Each scene shows the same named points in several views. A view is turned or mirrored, and shifted as a whole, has a little noise and may leave points out.
In the rows, zero is written as 128.

Scene 1
View 1
pebor: [113 117 101 170  99  88 156 164 111 125 137 144 180 103 133 179 112 130
 104 109 135 140 127 146 106 117 125 123 171 163  73 142 141]
Bub: [159 108 121 152 113 121 152 133 150 151 187 152 132  56 110 121 154 122
  97 117 121 155 119 148 138 149 164 115 197 139  83 149 136]
vefu: [118 159  93 161 105 104 159 161 126 142 145 134 150  93 124 168 109 119
 109 105 132 120 129 144 135  95 129 153 177 154  86 138 106]
seseg: [152 140  43 120 117 169 145 181 141 146 174 112 101  98 161 142 132  58
  84 105  94  93 113 166 171 102 139 144 248 119 131 120 101]
Pel: [171 191 117 153  99 138 155 139 191 165 198 155 146  75  97 131 153 130
 118 120 127 109 134 154 141 111 171 154 149 136  90 124  82]
rused: [ 90 119  59 154 119 102 160 177  98 129 137 124 128  87 154 175  92  98
  95  99 119 123 117 121 154 101 114 136 224 156  96 144 115]
Kife: [133  80  74 117 123 171 140 141 169 148 215 167 120  64 141 113 165  94
  90 116 119 135 123 111 151 150 179  66 212 142  96 127 117]
gagi: [183 162 126 153 101 135 145 131 168 150 168 138 138  80  96 129 150 122
 108 116 122 137 129 182 136 118 158 159 161 129  85 146 118]
mero: [ 87  68  62 159 133 156 120 134 112  88 107 140 119 111 144 150  99  76
  88  75 127 160 140 145 132 132 106 104 205 159 107 151 169]
dar: [131 100 133 131 117 116 137 127 105 134 124 132 140  80 109 146 123 120
  94 112 129 188 118 139 144  98 122 120 164 147  45 199 154]
beguz: [132 122  73 181 122 181 119 118 194 103 158 172 141 116 120 124 140  94
 107  79 132 122 162 171 111 157 147 114 156 151 130 103 141]
Zevas: [179 147 111 159 108 152 138 127 178 141 173 152 138  88 103 121 155 110
 104 107 119 131 136 183 128 133 158 145 166 132 101 132 128]
vulin: [166 178  60 160  97 151 153 180 182 150 196 144 152 110 146 151 148  94
 106 107 111  67 136 182 124 123 162 148 197 131 134  81  91]
Gub: [119  60 104 127 126 161 110 114 120 106 122 150 139 100 122 132 130  95
  88  95 130 192 135 145 129 129 127  79 168 151  66 176 180]
Novud: [130 105 110 143 106  97 161 160 115 153 170 141 149  68 129 153 131 126
  99 120 128 148 111 131 133 121 149 115 198 149  71 155 131]
fanof: [153 133  81 123 112 146 152 165 136 155 175 123 120  81 138 141 139  91
  91 116 105 121 113 153 160 106 149 134 220 127 100 141 110]
sekiz: [131 224 108 198 112  86 186 147 179 170 193 158 126  34  91 147 121 149
 132 110 138  90 134 117 156 118 164 192 168 159 105 114  49]
Nuf: [145 144 119 141 112 139 142 125 158 148 157 153 134  75  98 130 139 122
 109 108 135 150 133 138 145 112 148 133 149 146  73 162 116]
gabek: [143 158  88 129 109 163 139 145 175 147 176 150 137  92 123 136 142 103
 106 107 127 116 139 139 148 104 154 122 160 140  91 129  96]
ter: [141  94 131 148 118 105 158 131 124 151 172 147 123  41 107 126 141 128
  97 119 127 174 111 125 149 135 155 117 202 147  66 173 141]
Telus: [143 134  92 166  96  87 171 181 124 153 175 135 162  82 138 165 130 123
 103 118 117 113 113 157 118 124 148 141 210 144  95 123 119]
View 2
mero: [136 139 113 103 101  99 158 134 133 108 190 140 128 153  94  93  76  74
 141 147 156 211 135  83 146 121 118 149 154 212  51  86  99]
beguz: [ 86  88 116 102 103  97 168 187 118 148 135  97 131 165 107  83  79 129
 130 109 165 181 179 134 135 132 109 145 120 152 100  95 110]
fanof: [101 176 131  91 109 127 107 109 173 164 153 123 127 166 147  91  96 114
 138 122 165 140 149  99 125  91 170 118 122 141  89 133 128]
pebor: [131 148 146 115 102 136  95  92 120  94 164 153 123 158 123  80 110 115
 151  96 103 203 157 100 124 131  99 135 100 167  94 133  97]
vulin: [ 56 125 151  98  91 139 131 127 129 201 124 110 109 202 142  85 104 124
 134  92 173 157 185 146 102  85 146 102  92  98  95 132 129]
gabek: [ 84 147 115 112 128 131 106 141 135 156 154 109 137 167 157  99  96 136
 135 120 153 135 160 131 126 113 133 136 111 121 119 114 115]
sekiz: [ 47 114 146 104 110 148  84 113  95 146 137 181 135 179 197  86  97 208
 156 105  91  69 201 131  97 109 145 101  98 116  85 162  95]
Gub: [160 162 100 107 125  94 126 154 161  89 174 105 147 122 102  91  80  97
 135 128 146 199 133  79 159 151 111 172 141 197 109  95 108]
Kife: [ 79 153  75  79 129 115 126 154 192 120  95 106 120 163 134 126  91 155
 123 146 180 174 154  87 154  92 154 137 145 153 120 116 152]
vefu: [104 151 146 117 107 141  92  95 112 132 182 153 130 166 151  83 106 121
 150 110 113 152 161 113 112 116 124 125 105 148  83 132  95]
Bub: [121 158 125  81 108 105 107 143 177 119 116 124 137 136 133  84  92 162
 143 104 135 144 165  87 143 126 151 134 119 156 117 147 125]
rused: [106 165 131 107 103 144 110  71 127 122 185 174 115 180 139 100  98  94
 147 145 135 178 142  85 118  88 139 116 133 181  45 125 106]
Pel: [ 76 134 133 108 121 132  88 145 131 162 136 114 144 161 172  82  97 175
 140  91 131 100 185 140 114 122 139 126  92 101 131 142 113]
dar: [170 191 124 108 125 110  83 113 159  92 194 132 154 117 136  78  92 116
 148 117 112 153 134  82 143 149 130 160 124 185 111 125  99]
seseg: [ 78 171 133  89  98 131 132 105 170 205 165 120 118 190 142  96  88  78
 133 140 199 142 148 108 116  65 184 105 130 139  58 115 131]
ter: [139 175 118  82 120 107  90 121 180  91 135 147 140 125 141  91  89 163
 150 121 115 137 154  65 146 130 154 139 130 177 107 152 118]
Telus: [103 156 159  93  91 142  97  86 144 132 131 149 114 174 133  79 112 130
 151  93 125 174 171  98 113 103 141 109  98 143  87 158 119]
Zevas: [105 136 139  95 106 103 124 164 148 162 137 100 145 145 137  70  87 147
 141  89 149 130 174 125 126 135 142 136 104 132 117 129 115]
Nuf: [115 153 118 110 131 117  95 144 140 125 162 121 154 135 157  87  89 153
 140 112 124 122 159 112 134 139 130 146 116 146 122 126 104]
gagi: [114 149 148  99 107 110 103 148 147 159 149 109 152 140 147  64  90 150
 144  81 134 111 175 124 122 138 147 135  99 127 119 141 108]
Novud: [127 173 130  96 114 129  87  97 161 100 140 146 126 149 137  91 106 135
 147 113 117 170 153  83 134 117 137 129 115 163 103 149 118]
View 3
rused: [ 98 131  46 125  76  96 130 174 128 162 170 132 183 163 104 170 136 113
 125  87 147  93 147 118 152 131 109 139 157 165 100 131 126]
Pel: [162 123 170 144  84  86 162 169 117 114 171 139 125 145 138 133 138 187
 111 158  71 148 151 166 194 126 125 124 130 136 127 119 148]
vulin: [167  94 150 133  76 103 149 156 103  82 207 156  78 150 121 192 129 169
 121 121 100  80 137 165 178 124 123 145 134 166 107 141 139]
mero: [118 174  62  89  42  90 119 177 105 150 140 139 130 140 141 154 142 108
 129  74 175  93 108  65 116 127  78 156 191 198 146  80 142]
vefu: [115 126 102 136  67  82 143 182 117 136 154 119 160 153 129 154 135 132
 125 134 124 122 146 145 154 145 119 132 136 158 102 121 119]
Nuf: [136 157 132 131  72  81 145 184 119 141 142 132 145 143 142 112 141 167
 111 142  98 159 128 130 164 129 105 119 159 144 146 100 145]
Telus: [100 126 105 141  84 105 124 161 100 130 172 160 136 129 134 156 134 150
 123 126 108 109 141 176 130 131 130 131 128 158  85 130 120]
Novud: [ 88 155  89 134  86 102 117 166 102 156 155 162 160 130 140 124 140 147
 114 119 101 129 125 153 123 122 117 121 149 149 116 114 135]
pebor: [ 88 146  86 131  56  91 130 179  92 138 138 135 155 147 165 140 140 100
 124 136 123 116 128 146 108 146 120 133 132 169 107 107 116]
Zevas: [156 146 167 127  68  86 138 173 105 114 159 147  94 120 145 135 134 192
 119 139 104 136 121 140 159 123 106 130 152 162 132 100 143]
Kife: [140 160 101 112 102 127 126 140 105 142 192 208 114 141 136 125 140 169
  93  71  68 107 115 115 161  84  95 135 176 148 175 108 192]
gabek: [157 133 132 129  79  89 146 174 118 118 173 139 127 165 129 140 139 157
 103 129  89 127 125 136 183 126 103 125 157 148 151 119 151]
Bub: [115 171 129 124  86  99 124 163 108 155 154 174 127  97 144 114 137 196
 119 113 105 147 129 136 136 105 111 129 160 151 124  92 152]
beguz: [177 147 151  95  46  94 158 158  93  99 156 147  73 138 176 157 139 146
 123 109 116 101 130  96 152 127 100 165 156 185 160  75 166]
Gub: [109 199  88  97  56  88 107 183  98 149 125 149 130 139 160 104 145 126
 109 106 131 136  77  81 109 121  72 127 202 173 177  72 147]
sekiz: [147 104 149 157  83  86 193 160 142 143 166 128 174 135 133 153 136 184
 130 145  83 148 223 170 209 135 159 145  96 130  81 120 153]
ter: [ 90 178 101 130  90 102 117 167 112 178 143 171 163 109 139  99 140 179
 117 114 101 156 128 137 130 107 109 119 165 142 126  97 149]
fanof: [125 135 106 132  92  99 116 171 119 136 190 158 125 137  93 154 132 178
 113 106 119 113 114 143 166 110  98 120 174 155 120 138 135]
View 4
Gub: [151  70 153 129 172 134 120 128  81  70 140 141 178 114  89 132 108 154
 161 110 143 116 133 169 111 174 125  87 115 135  77 116 176]
Pel: [105 134  59  99  72 154 109 131 168  83  91  76  79 122 105 145 128 173
 127 138 133 156 121 144 127 104 101  62  98 117 122 128 103]
vulin: [ 65 171  92  95  93 126  98 170 162  98 109  63  77 121 119 184 149 175
 166 103  96 161 131 142 134 116 115  44  55 119  65 148  98]
Zevas: [107 102  96  95 101 137 125 137 138  79 124  77 106 128 100 160 137 165
 135 148 125 154 108 161 123 127 116  62 107 127  87 119 116]
mero: [115  99 167 134 183 104 116 143 100  85 162 154 167 130  83 147  97 166
 193  72 130 128 134 121 102 197 126  76 101 140  40 116 151]
rused: [107 131 128 158 138 109  67 156 133 102 136 149 121 137  87 113 115 192
 183  48 113 155 169  94  98 183 105  86  79 128  69 123 104]
ter: [154  65 104 127 108 125  82 130 120  81 118 117 131 147  70  88 116 165
 133 118 121 155 141 165  77 164  92 104 100 125 110 119 135]
Kife: [121  97 109  63 127 131  89 149 132  76  83 109 135 136  98 130  90 121
 168  98 101 149 132 187  68 130  93  72  50 108  84 162 176]
pebor: [127 137 109 198 117 101  96 135 110  91 126 107 134 117  84 136 135 191
 158  87 131 120 151 144 128 188 105 100 103 134 101 114 118]
seseg: [ 79 120 143  67 133 151  62 184 156 106 130 118  97 129 124 136 140 179
 177  78  79 184 161 115 110 124 123  41  52 118  35 145 101]
sekiz: [ 94 155  23 130  45 115 104 121 204  97  89  90  50 154  74 130 105 188
 135 117 138 171 124  85  99 122  80  76 104 119 138 113  64]
Nuf: [131  99  89 116 110 152 111 123 137  79 111 114 119 122  93 123 114 170
 133 131 144 142 129 140 118 132 107  81 120 126 115 113 130]
dar: [166  68 126 157 136 151  89 123  99  79 135 140 153 116  85  95 130 187
 135 115 144 134 156 145 116 172 113  99 130 133 110  99 134]
gagi: [116  99  89 108  90 150 113 134 141  85 123  79  99 124  98 143 145 179
 121 153 128 159 121 152 129 123 113  69 114 129 103 110 102]
vefu: [111 142  95 163 107 126  88 139 145  95 125 119 106 122  94 129 129 198
 153  87 132 141 152 107 129 157 107  82 105 130 102 114  95]
beguz: [ 81 133 110  95 137 109 160 133 130  76 130  88 128 126  94 205  99 143
 175 120 137 130  87 152 120 146 125  53  98 131  59 130 148]
fanof: [110 106 122  94 116 150  70 163 141  95 119 113 108 130 109 117 141 178
 155 100  94 170 154 140 109 133 110  64  71 120  74 134 112]

In a view up to two points have been moved. Name them for each view, in the order of its rows, or write -.
view 1: -
view 2: -
view 3: rused, Bub
view 4: -
